A landscape with many valleys, sampled at points; each row gives a point and its height.
A ball rolls from a point to whichever of its 4 nearest points has the largest drop for the distance, and stops where none of them is lower. Distance is the straight distance between rows; heights are no part of it.
j674: [-30 -13  12  39   9 -13  40 -36  13   5  11  10  11  -3  11 -39   4  48
  26  12]  (h 3.18)
j836: [ 15 -22 -10  10 -24 -30  11 -22   5  -9  55   3  -2 -19  11 -15  13 -25
   9 -15]  (h 7.42)
j805: [ -1   1  17 -28  23  -1 -12  46  12   0 -25 -19  10   4 -17  -4 -14 -18
  -5  15]  (h 2.26)
j565: [-14  39  -8 -25  -9 -26 -37  22   2  25 -15 -10  -5 -17  21   9  17 -26
 -23  -5]  (h 4.67)
j408: [  2   2   8  14   3  36  16 -12 -10 -21  -4  11  18   9   7  -1   3  33
   7 -18]  (h 2.68)
j121: [  7 -15  55   6 -12  15  26 -24   2 -63  16   4  12 -14  -3  14  10 -19
  12   8]  (h 4.07)
j389: [ -4  -5  -4 -12 -17   4  -5  28  25 -17 -14  -7  -3  22 -10 -27 -17   6
 -12 -15]  (h 4.82)
j195: [ 27   9 -19  -3 -16  -6 -10 -18 -19  29  14  30 -17 -36   2  40  32   0
   6 -11]  (h 3.26)
j299: [ 15   9 -29   3 -29 -13 -17 -17 -18  26  21  19 -15 -28  -5  42  17  31
   6 -30]  (h 3.31)
j223: [  4  -6  -7   1 -30  29   6   9   2 -32 -11   1  -8  25  12 -13   1  10
 -16 -37]  (h 6.95)
j342: [  1   9  15  22  33  -2  12 -16   8   8  -9   3  25  26  11  -2   1  43
  -6   9]  (h 2.99)
j390: [ -2 -12 -15  -7  -4  -3 -11  31  25   5 -21  -5 -10   4  -6 -23 -10   1
  -3  -6]  (h 3.50)
j50: [-10 -11  -3  20   1  -3  14 -37  18  13   3 -18  16  10  29 -35 -11  15
  21  39]  (h 4.59)
j386: [-30  21 -12 -26  25  28  10  14  -6  11  20 -13 -12  32 -30   2 -30   0
 -12  -1]  (h 5.95)
j472: [-15 -11  10  32  11   4  35 -32   2 -23  29  12  -4  -9  17 -18 -16  55
  38  25]  (h 3.24)
j785: [-18  23 -18 -14  13 -24 -34  21   4  30 -17 -20  -8   4  22  19  18 -50
 -13  14]  (h 4.39)
j778: [ 10   0  13  -7  24   2 -38  46   7  10 -46  -3   6  10   6  22   7 -35
 -21  13]  (h 3.68)
j235: [ -2   4   4 -38  47  13  13  38  15  14  17 -18  -2  19 -24 -11 -18 -19
   0  11]  (h 5.69)
j526: [ 32  -7  -7 -12 -17 -31 -13  -5   3  26  12  21  19 -12  -3   8  25  -3
 -11  -7]  (h 1.72)
j105: [ -9   4   6 -12   0  21  10   5  14 -23 -18  -2 -23  24  10 -11 -16  16
  -1 -29]  (h 5.81)
j43: [ 10 -11  20  29 -27  23   8 -37 -13 -44  38   2  -7  -4  18  11  11 -39
   4  -2]  (h 8.13)
j7: [ 10   4  20  14 -31  29  26  -2 -16 -42  13  12 -15   7   9  -4  11   8
 -11 -33]  (h 7.38)
j532: [ 15   5 -25 -23 -31  -6  -8  30  -5  39 -15   2 -12 -51 -51  21  -4   6
  10 -42]  (h 5.43)
j539: [  2 -21   0  10 -23  20   1 -15 -18 -27   7  11 -13 -19   2   9  20 -13
  10 -19]  (h 8.91)
j260: [ -2  -5  22 -27  37  15 -12  45   2  12 -14 -22   5  14 -11  21 -20 -29
   5  32]  (h 3.87)
j561: [-24  27  -2 -14  35   4   5  27   7  20  24 -34  -8  25  -9  -2 -35 -16
  -9   6]  (h 6.39)
j594: [-35 -45  -1   7 -10  20   6 -46   5 -10 -21  -8   1  39  37 -29 -33 -16
  26  48]  (h 6.38)
j12: [-29 -24  -5  22 -18  -7  17 -47   0  -3  -8 -10   2  21  33 -52 -23   1
  18  25]  (h 5.87)
j395: [ -9  33 -49 -18   6 -27 -52  13 -27  33 -18  -2 -23 -19  13  19   2  -9
  -4   0]  (h 4.61)
j177: [-12  15  13   6  33  21   3 -29  -6  -2 -27  -3  23  32   5  -2  -6  45
 -10  -4]  (h 3.23)
j349: [-15  12  15  15  12 -18   9 -43  19   4 -20   0  25  -1  10 -35  -9  34
   4  26]  (h 3.51)
j501: [ -8 -16  17  19  19  -2  43 -30  -2  -9  13  12   4   1   8  -3  10  51
  32  12]  (h 0.34)
j955: [ -5  11  -3 -19  20   9  -8  46 -20   9 -26 -20  -9  18 -11  33   1 -48
   3  22]  (h 6.93)
j354: [-26 -40   1   2  11   0   6 -39  26  11  -9  -5  21  19  -3 -40 -20  -4
   6  61]  (h 5.99)
j178: [-24  20  -1  -4  -2  25 -10  -5  12 -12  -7  -2   7  21  17 -14 -23  41
 -16 -16]  (h 7.31)
j122: [  2 -14  25  19 -44  21  12  -6 -24 -69  29   5  -6   4   8   8  31 -45
  -3 -16]  (h 7.29)
j777: [-30  34   4  -7  39  10  -1 -35  -4  24 -17  -9  11  22  -6  -6  -8  17
 -23  26]  (h 3.95)
j266: [ -1  19 -22 -26 -18 -15   3  22  -7  47  -9   5 -18 -53 -34   9 -15   5
  14  -9]  (h 5.05)
j243: [ -5  16 -41  12 -15 -28 -33   6 -12  23 -15   6 -10 -21  -1  20  19  11
 -22  -8]  (h 3.53)
j336: [  8  -7  34   8 -34  18  24 -20 -23 -55  19   9   5  -2  -7  15  30 -17
  -3  -9]  (h 5.88)
j271: [-31  20  14  -6   5  20  -8  16   1   6 -16  -1   5  23  -6   6 -20  29
  -9 -20]  (h 7.11)
j609: [ -8  15   9  12  38  -3   9 -38   1   8 -14 -13  21   6   5 -21   0  32
  -9  23]  (h 3.84)
j99: [-29  15   4  -1  40 -10  -6 -49  11   9  -7  -5  20  29  -3 -16  -4  17
 -29  31]  (h 3.36)
j198: [  1  -8  25  31 -14  33  22 -10 -18 -44   8  19   7   8   6  -2  26   9
   4 -21]  (h 5.25)
j203: [ 21  16  -5 -10  47  14   9  54 -14  17 -12 -25   0  26 -17  52   1 -42
 -14  20]  (h 2.56)
j599: [ 26 -23 -12   7 -13 -35 -24  25  21 -11 -26  10   7  -5  -6 -10   6 -12
 -20 -17]  (h 0.95)
j593: [  4 -14  21  15   0  28  29 -14   1 -29   1  22   7 -15  -3  -8  12  23
  16  -1]  (h 3.88)
j857: [ 31 -28  -7  11 -12 -32  -8  17   8  15  -2  11  13 -18   2  -8  27  -7
  -1 -18]  (h 0.92)
j792: [ 35 -39 -11   8 -35 -41   6  19   8   6   2  11  -1 -13 -12 -18  34  -2
  -8 -16]  (h 2.24)
j772: [ -5  24 -15 -20   0   1 -16  39 -20  19 -23 -24 -23  12   6  31   2 -58
 -14  28]  (h 5.90)
j659: [ 23 -10  -5   4 -21 -12   4  11   9 -16 -10  -2  -9  -2  -5 -21  -3 -10
  -1 -31]  (h 2.80)
j261: [ 10  18 -28   1 -19 -23 -27  -7 -12  16   3  21   9 -13  10  20  39  16
 -22 -15]  (h 2.53)
j313: [  4  11 -10 -20 -22 -13 -24 -14 -17  37  15  10 -20 -36 -17  34  -5  22
  -7 -21]  (h 3.81)
j879: [ 33 -20 -16  11 -16 -27   3 -18  -9   4  43   2  -2  -9  -1 -13  20 -21
  11  -8]  (h 7.43)
j962: [  0   8 -10 -30 -30  21  -4   3 -26  45   3  10 -25 -42 -22  36 -10  29
  18 -43]  (h 4.71)
j714: [ 12 -28 -15   4 -33 -11  11   3   7 -20  15   8 -21  -7  -2 -26  11  -6
  -3 -19]  (h 5.13)
j717: [ -6   8  17  15  17   6  16 -18   1 -28 -11  36  13  16  11   1   7  48
   4   3]  (h 2.48)
j919: [ -7  28 -39 -12 -13 -23 -12  24  -9  44   4   9 -25 -50 -18  31 -17   5
   0 -14]  (h 4.81)
j964: [-39 -29  -5  23   8   8  -5 -42  19   9  -5 -13  15  32  36 -43 -38  -7
  22  29]  (h 5.74)
j760: [  1  14 -15 -11  -4 -23 -48  37   5   5 -37 -16   2   8  20  23  18 -31
 -32  14]  (h 4.03)
j334: [  9 -25  45  27  -2  13  36 -10  13 -50  28  17  -2 -18 -17   7   3 -12
  32  12]  (h 3.12)
j690: [ 16  -3  12 -31  37  15  -7  38  -5   6   2 -14   1  13 -40  17 -17 -11
   5   1]  (h 4.19)
j63: [ -7  18 -31 -27 -22  -1 -14   3 -22  28  23  10  -4 -56 -20  29   2  11
  16 -22]  (h 4.36)
j275: [  0   2   6  -8 -15  43   1  10   4 -11  -4  16 -19  29   9 -17 -21  34
  -8 -33]  (h 6.77)
j158: [  1   2   2 -20  21   5 -22  31  25   0  -3 -12   5  15 -14 -21 -16 -13
  -7  -9]  (h 4.09)
j86: [-11  30 -46  -5  -4 -21 -21  14 -29  39   5   4 -14 -48  -6  15 -11   0
  11 -10]  (h 4.98)
j38: [ 11 -12  -4 -21  10  -6 -29  36  21   0 -50 -18   1   6   1   5  -6 -34
  -9  16]  (h 3.22)
j79: [ 40 -21   3   1 -18 -31  -5 -10 -18  11  10  13  27 -26  -4   4  40 -12
   1  -6]  (h 1.60)
j442: [ 11   2  10 -20  32  27   9  48   9  18  -7 -24  19  16 -24  44 -12 -26
 -16  33]  (h 6.17)
j96: [-10  40 -26  -9   2 -10  -9  11  -9  37 -16  -7 -15 -33  13  10 -13 -13
 -10 -14]  (h 5.15)
j189: [ 16  10 -17  12  -3 -21 -36  25 -15  15 -32   2   3  -7  -3   6  26 -15
 -28   1]  (h 4.52)
j906: [  9  -5 -22   0   2 -12 -25  21  28  -1 -30   0   0  15  -7 -10   9 -15
  -6   5]  (h 2.34)
j888: [ 12  14 -12   6   3 -28 -40  22   7  11 -31  12  19  -3  19   8  17 -27
 -20   3]  (h 4.30)
j946: [  6 -12  54  27 -12  13  44 -13  -4 -61  10  20   9 -18   6   8  28  -1
   8   4]  (h 4.57)
j908: [ 28 -34  -2  13 -34 -28  18   3  -8  -9  37   8 -11 -11  -6 -20  10 -15
  -5 -26]  (h 6.74)
j587: [  7  -8  24  20 -16  25  31 -12 -21 -48  17   9  -1  11   9   0  24  -8
   8 -12]  (h 6.83)
j921: [ 11 -21  37  15  21  12  48 -18  -4 -42  26  11  13 -18  -1  12   5  27
  38  16]  (h 2.59)
j503: [ 31 -23   4  14 -27 -14   1  -9  10   1  62  10   2 -28   5  -3  10 -27
  32  -9]  (h 7.57)
j536: [-30  -8  -7  31  -5  -5  12 -30   1  -9  28   3 -10   7  43 -40  -2  37
  19  27]  (h 7.17)
j585: [ 22 -13   5   3 -45 -21  16  -9 -12 -27  39  -9 -17 -12  -2 -11   8 -29
  11 -19]  (h 7.32)
j25: [-20  -6  20  -3  31  -5  -1 -25   4  21 -14 -28  11  17 -13 -12  -1 -11
  -8  44]  (h 2.23)
j357: [-35  38  11  -1  18  20  -7 -14   0  20   7 -15  -6  22 -19   6 -13   5
 -15  -2]  (h 4.99)
j41: [ -7   5  -8 -14  16  15 -13  22  26  -2 -11  -8 -16  27   7  -7 -37   1
   0 -14]  (h 0.84)
j678: [  3   9  32  16  17  23   1 -15 -15 -11 -29  16  18  16   8  10   2  35
 -19 -11]  (h 1.90)
j762: [  1  23   5 -28  35  19   0  22  24   4  12 -19  -3  17 -29   6 -40  -4
  -2  -6]  (h 5.98)
j623: [ -5 -17   5   4  20  -6  -3 -40  16   7 -20  -8  28  20  17 -28 -10  14
  11  52]  (h 4.94)
j858: [-11   3  -6 -27  53  21  15  11  24  12  21 -18   2  16 -24   1 -40 -11
   2  14]  (h 6.40)
j456: [  8  16 -46 -19 -21 -16 -15  25 -27  30  -5   3  -7 -49  -9  29   5  18
   2 -15]  (h 4.84)
j110: [  2  -6  14  27  27 -15  28 -36  25 -13  -7  12  11  22  27 -21 -11  51
  18  17]  (h 2.60)
j595: [ 17 -12   7  -1 -33  -2   6 -24 -15 -27  42   0 -21   3   4 -13   1 -31
   2 -14]  (h 7.86)

Where does a ball stop that starts at each point below?
j386 | j25
j43 | j501
j266 | j857
j594 | j501
j122 | j501
j532 | j857
j964 | j501
